Points, in no order, along strands that fork and pass close to each other.
Points whose rows are less than 37.9 apart are linked; no others are. Some points are linked to none.
Q_564: [ -9 -16  14  17  -5   9 -18  18  10   6 -13  -4  -9 -34   3 -11  -8   7
  -7 -22]
Q_501: [ -4 -22   9  12  -7   4 -20  28  30   1  -4   1  -4 -31  -1  -4 -10  10
 -16 -28]
Q_681: [  6  16  -2   2  -4  -9   9  -7  -4  -1  -3  -3   2  -5 -10  -8  -8  -5
 -10   9]
Q_161: [  4  -8   2   6  -2   2  -8   1  21 -10   2  24  -5   6 -15   7 -10  -1
   3 -17]
Q_276: [-11  -4   3  14  -2   9  -9   0  21 -21  -3  36  -2  16  -7  14  -6  -3
   5  -6]
Q_609: [ -7 -24  19   9   7   9 -18   1   9   9 -19   0  -4 -31  -1  -4  -6  16
  -6 -29]
Q_379: [ 11   2   2  -9  13   8 -13   0 -23  18   6  -8   4  -7  19  -6  14  -4
   5  -6]
Q_315: [ 19  16  -7 -18  -5 -12  21 -19 -13  -3   6 -22  -9  20  -2   5  10   2
 -19   4]
Q_934: [ 10   4  -6 -29   5 -13  16 -15 -22  10   4 -39 -20   8  10  13  20  -9
 -13  -2]
Q_206: [  1 -26   4  14 -18  16   1  29  23  -7 -17  11  20  11  -6  -1 -11  14
  21   3]
Q_109: [-13  -2 -11 -12 -13 -18   2  -5  -7 -18  -6   8  21  -1   3 -13   1  18
 -10  34]
Q_602: [ -9 -24  -3 -15  24   7 -11  19 -12  -2   7 -20  -4  -3   3   7  23 -12
  28 -24]
Q_832: [  7  -8 -10 -14  -4  -2   8  10   4  -7   8   9  11   4 -12  -5   0  -5
   9  -8]
Q_82: [ -3 -20  -5  14  -8  10  -9  25  25 -14 -11  19  15  16 -12   7 -13   2
  24  -2]
Q_892: [ 12  21  -1  -4  -3  -9  18 -13  -5  -2   6 -15  -8   6 -10  -3   3  -4
 -18   1]
Q_349: [ -1   9  -1  -8  15  -3   5  -5 -18  15   6 -19 -21 -11   5   2  14 -10
  -1 -21]
Q_940: [-11  -6  11   4  21  11 -12 -11  -9  21  -6  -3  -9 -24   7  -4  -4   7
   1 -31]
Q_733: [ -5  14  -2   8 -15   4  10   7  26 -22 -13  11  -9   7 -13  10 -14 -15
 -21   4]
Q_856: [ -2  -9  -8 -14  20   0  -6  10 -20  -1   3 -22  -9  -6   9  12  35 -16
  10 -18]
Q_430: [  7   2  -6  -8  10   1  -5  10  -6  -3   2 -18   4 -11  -4 -12   9 -14
  -6 -15]
Q_363: [-29  15 -11   1  -3  -2   6   0   3 -21 -19  14  11  14   7   2   1  -8
 -10  40]
Q_724: [ -3  -8   0  15 -11  -4 -10  24  36  -2  -3   9 -10 -19  -7   3 -13   6
 -20 -22]
Q_635: [  3 -11   5   0 -11  12  -2  11   8  -8   0  29  11   9  -3  -4   1   9
  19   3]
Q_667: [ 10  17  -2  -8   7 -13   3 -20 -19  19  23 -14  -3   2  10   6  -5   2
   3  28]
Q_925: [ -2 -14  13   3   8   6 -13 -10   3  14  -1   9  -6 -17   1  -4  -6  14
   2 -30]
Q_486: [ 13 -12   5  -8   5   3 -12   1 -10  18  14   4   0  -4  13  -2  17  -1
   5 -19]
Q_227: [ 10  -4  -3 -14  -8 -10   0 -17 -27  20   8   5   4   5  20   4   4   3
  14  26]
Q_118: [  6   4   2   7  -1  -3   5 -13  12 -10  11  12  -3  11 -10   8  -9  -9
  -8 -19]
Q_774: [  3   3  -9 -21  -4  -9   6  -1 -16   9   2  -4  14  -6   0 -16   5   4
   2  10]
Q_696: [-17  27   5  30   8   9  -6 -14   9   2  -3  23  -3   5   5   8 -17   3
  -7  24]
Q_900: [  6  11   9  12  -1  12 -12 -17  -4  11   6  22   8   0  12  -3  -6   5
   4   3]
Q_330: [ -5 -11   6   7  -3  20 -10   2  14 -12  -7  34   8  19   2   8  -1   0
  16  -4]
Q_994: [ 10   0   2   6   3  -1  -3  14  10  -6   6  -9  -2 -13  -6  -7   6  -4
 -14 -21]
Q_966: [-22   9 -15  -1  -9  -8  -1   0   0 -19 -14  13  23   4   7  -9  -4   5
 -10  46]
Q_293: [ 17  10  -5 -22   0 -19  19 -24 -17   6   6 -40 -10  20   6  11  12   4
 -19  18]
Q_818: [  9 -29  -8 -21  15  -8 -10  18 -12   4  16 -17  -5   7   0  13  17 -11
  28 -16]
Q_995: [  2   7   4  15  -9  -1  -2  -5   5  -2  -8  17  -4  -6  -8  -6 -11  -2
  -5   2]
Q_702: [  5 -16  -4 -31  -5   2   6   6 -19   6   0  -5  22  -3   9 -16  12  10
  13   7]
Q_833: [ -4  -4  -1  -7 -19  -5   3   4  -9 -11 -10   9  14  -5  -2 -16   3  11
   3  27]
Q_507: [  2 -24  -8  15 -17  -1  -7  39  23   2  -9  -2  -1 -19  -9  -1  -4   1
   6  -9]
Q_545: [ -7   2   0 -15   6  -4  12   3 -22  12   8 -15 -10 -11   4  -7  20  -4
   7  -8]
Q_387: [-17  19  -8  13   0   1   2 -10  -2 -13 -12  20   2  18   4   5   6 -10
  -3  30]
Q_603: [ -5 -23   8  -5   5  11   0  17  -2   3  -1  -4  -2  -8  -8 -10   4  -1
  22 -24]
Q_777: [-13  13  10  29  -5   3 -12 -12  20   3 -11  17 -20 -16   0  10 -27   9
 -16  10]
Q_659: [  8   2 -10 -16 -11  -7   3 -10 -18  14   7  20   6  15  17  11  10  -3
   8  16]
Q_460: [ 10 -28  -4  -2   9   4  -9  17   8   0   9   0   8  12 -11   2  -9   9
  33 -20]
Q_980: [ -8  -9  10  16 -17  13 -15  11  29  -8 -14  29  -9 -14  -1   7 -17   4
  -6  -6]
Q_848: [ 13 -13   1 -16 -11  11   3   9 -10   3  -9   2  27   5   2 -16  12  14
  18   6]
Q_211: [  1 -10  -9  15 -16  -3  -6  27  26  -4  -8  10  -2 -11  -9   2  -9  -7
  -9 -11]
Q_192: [  2  10   1   5   9  -6   2 -15 -20  29   9 -10   6  -3   5   0  -9  10
  19  28]
Q_740: [ -1  20   9  21  13  -7   6 -12  -2   5   9 -23  -8 -14  -7  -2 -24  -3
  -8  11]
Q_946: [  5   8   8  11   4  -3  -1   4  15  -5   4 -17 -14 -12  -5  -4   0  -3
 -31 -25]
Q_915: [ -3  18   1 -15  15  -8  22 -11 -20   0   6 -47 -14  -1   0   0   5  -3
  -9  10]
Q_677: [-19   4   8  20 -15   7 -14  -1  28  -4 -19  29 -16 -14   1  12 -18   2
 -14   4]
Q_876: [-18  19   4  17   5  18  -8 -10  -2  -2 -12  26   1  17   9   2  -1  -2
   5  26]
Q_431: [ 10   9   4   6   1  -3  -3 -19 -11  15  20  12   0   8  16   6  -4  -5
   0   1]
Q_335: [  1 -29   2  10 -18   9  -2  40  22  -1  -9   1  11  -3  -7  -8  -7  10
  17  -3]
Q_463: [  5  -2 -14 -31  -4 -16  10   1  -6  -7   3   0  13   7  -5  -4   4   2
   2   3]
Q_497: [  7 -12 -12 -26  14 -12   5  12 -16  -5   3 -25  -3   2   1   5  26 -15
   2 -17]
Q_183: [ 10  17   5  -5  14 -11   5 -17 -19  14  21 -24  -9  -3   9   2   2  -4
  -3  10]
Q_148: [ -2  14  -2   4  -8   1  11 -11  12 -22  -5  15  -9  22 -13  13  -7 -16
 -12  -2]
Q_68: [-4 10  8 15 -8 20 -8 -8  1  0 -5 33  7  8  8 -6 -4 10  5 15]
Q_530: [-11 -20  13  15 -13  24 -16  11  35 -10 -16  36   2   2  -4   6 -16  18
   2 -10]
Q_414: [ -6  -8   5  -8   0   8   4  12 -14   4  -2  -6  -2 -17  -2 -17  11   0
  15  -9]
Q_169: [  7  -1 -16 -22   5 -23  14  -4 -14   1   1 -29  -5   3   0   2  24  -3
  -7  -5]
Q_767: [ -2  12  -6  -8  11  -3  11   9  -8  -5  -2 -30  -2  -8  -1 -11  13 -17
 -17 -12]
Q_561: [ -7   1 -12   0  -6  -5   2 -12  -5 -11  -2  22  17  20   7   4  11  -7
  -1  22]
Q_405: [  7  19   9  16   6  -2   9 -12   1   1  -1 -34 -16  -8  -8  -1 -18  -7
 -24  -2]
Q_566: [ -2  20   4  24   6  -4   4 -19   1   8   6  -5  -3   0  -7   7 -20   3
  -3  22]
Q_550: [  3 -12   6   4   4   3 -10   0  17   3   1  19   0  -8  -9  -2  -8  10
  -1 -26]
Q_116: [  7 -31   4  -7   9  10  -6  22   1   6  -3  -8   5   3  -8  -4   7  10
  36 -22]
Q_591: [ -3  10  -4  13 -19   3  -2   6  15 -14 -17  21   0  -2  -8  -1 -13 -10
  -9   9]
Q_749: [ 11 -13  -8 -14   5  -3   0  14   5  -6  17   2   3   8 -12   4   2  -4
  22 -18]
Q_694: [-10  22  -5   0  -4  -5  15 -21   2 -17   5   3  -2  33   4  13   7 -13
 -15  20]
Q_672: [  7   4   5   8  13  -4   2 -11   7  -1   2 -24 -20  -3  -3   4   8  -4
 -26 -34]
Q_637: [-10  -1   2   4  17   0  -1  -3  -3   4   1 -17 -23 -10   1   3  14  -3
 -12 -36]
Q_835: [  1  27  -3  -9   2 -16  22 -26  -6  -5  12 -27   5  14  -5   6 -15   8
 -12  37]
Q_61: [  3  -2  -2  -4  -7  -5   6 -14 -26  23  -1  -2   9  -2  12  -7   2  15
  19  24]
Q_287: [ -7  22   9  30   6   0  -7 -19  13   1   2  11 -11  -4  -2   6 -24   5
 -16  12]
Q_473: [  6  -5  -3 -20  19   6 -16   0 -32  19   1 -15  -1 -10  26   5  19 -15
  10 -10]
Q_553: [ -5  18   5  -9  19   2  12  -2 -13  -8   2 -42 -13 -10  -1  -5  11 -12
 -13  -6]
Q_52: [ -4  -9   9   0 -19   9   1   9   3 -21  -8  18  15   7  -2 -10   2  11
  12  21]
Q_277: [  8  -1   5  -2   1  -4  -1 -13  -4  16  24   7  -2   2  14   1   6  -6
  -4 -15]
Q_205: [ -3  22  -1  -4   9 -10  22 -13  -8   3   8 -40  -4   2  -6  -3 -12   3
 -14  21]
Q_768: [  9 -18 -17   4   0   1  -7  27  16 -12  -1  12  20  16 -18   2  -7   3
  21   1]
Q_278: [ 1  5 -8 -5 -9 -2 -1 -9 -5  3  7 28 10 25 12  7 12 -9  5  8]
Q_533: [  5 -10  -2   1 -13  11   6  12  -4   8 -14   4  25  -9   0 -20   1   8
   6   1]
Q_20: [  4  23   2  -4   2 -12  12 -26  -9  -7  10  -6  -2  16  -3   8 -12  -5
  -4  30]

Follow the links from the first point to the second, and from the first to the third. Name the last point that the two ways share.
Q_777, Q_609, Q_277: Q_876
Q_561, Q_473, Q_530: Q_876
Q_677, Q_659, Q_995: Q_387
Q_609, Q_696, Q_61: Q_387
Q_681, Q_609, Q_277: Q_161
Q_925, Q_315, Q_473: Q_161

A fork is a point with three links, a tip a point with one. Leave the first point through the second and follow the links. Name the first fork or tip that comes.
Q_363, Q_966: Q_161
Q_681, Q_892: Q_818
Q_603, Q_414: Q_20
Q_768, Q_82: Q_925
Q_564, Q_501: Q_768

Name the points in between on the shortest way along the links from the first point to the second, in order.
Q_52, Q_940: Q_635 > Q_330 > Q_276 > Q_161 > Q_550 > Q_925
Q_833, Q_227: Q_109 > Q_966 > Q_363 > Q_387 > Q_561 > Q_278 > Q_659
Q_602, Q_966: Q_856 > Q_497 > Q_169 > Q_934 > Q_293 > Q_315 > Q_892 > Q_681 > Q_995 > Q_591 > Q_733 > Q_148 > Q_118 > Q_161 > Q_276 > Q_330 > Q_635 > Q_52 > Q_833 > Q_109
Q_603, Q_430: Q_414 > Q_545 > Q_349 > Q_637 > Q_672 > Q_946 > Q_994
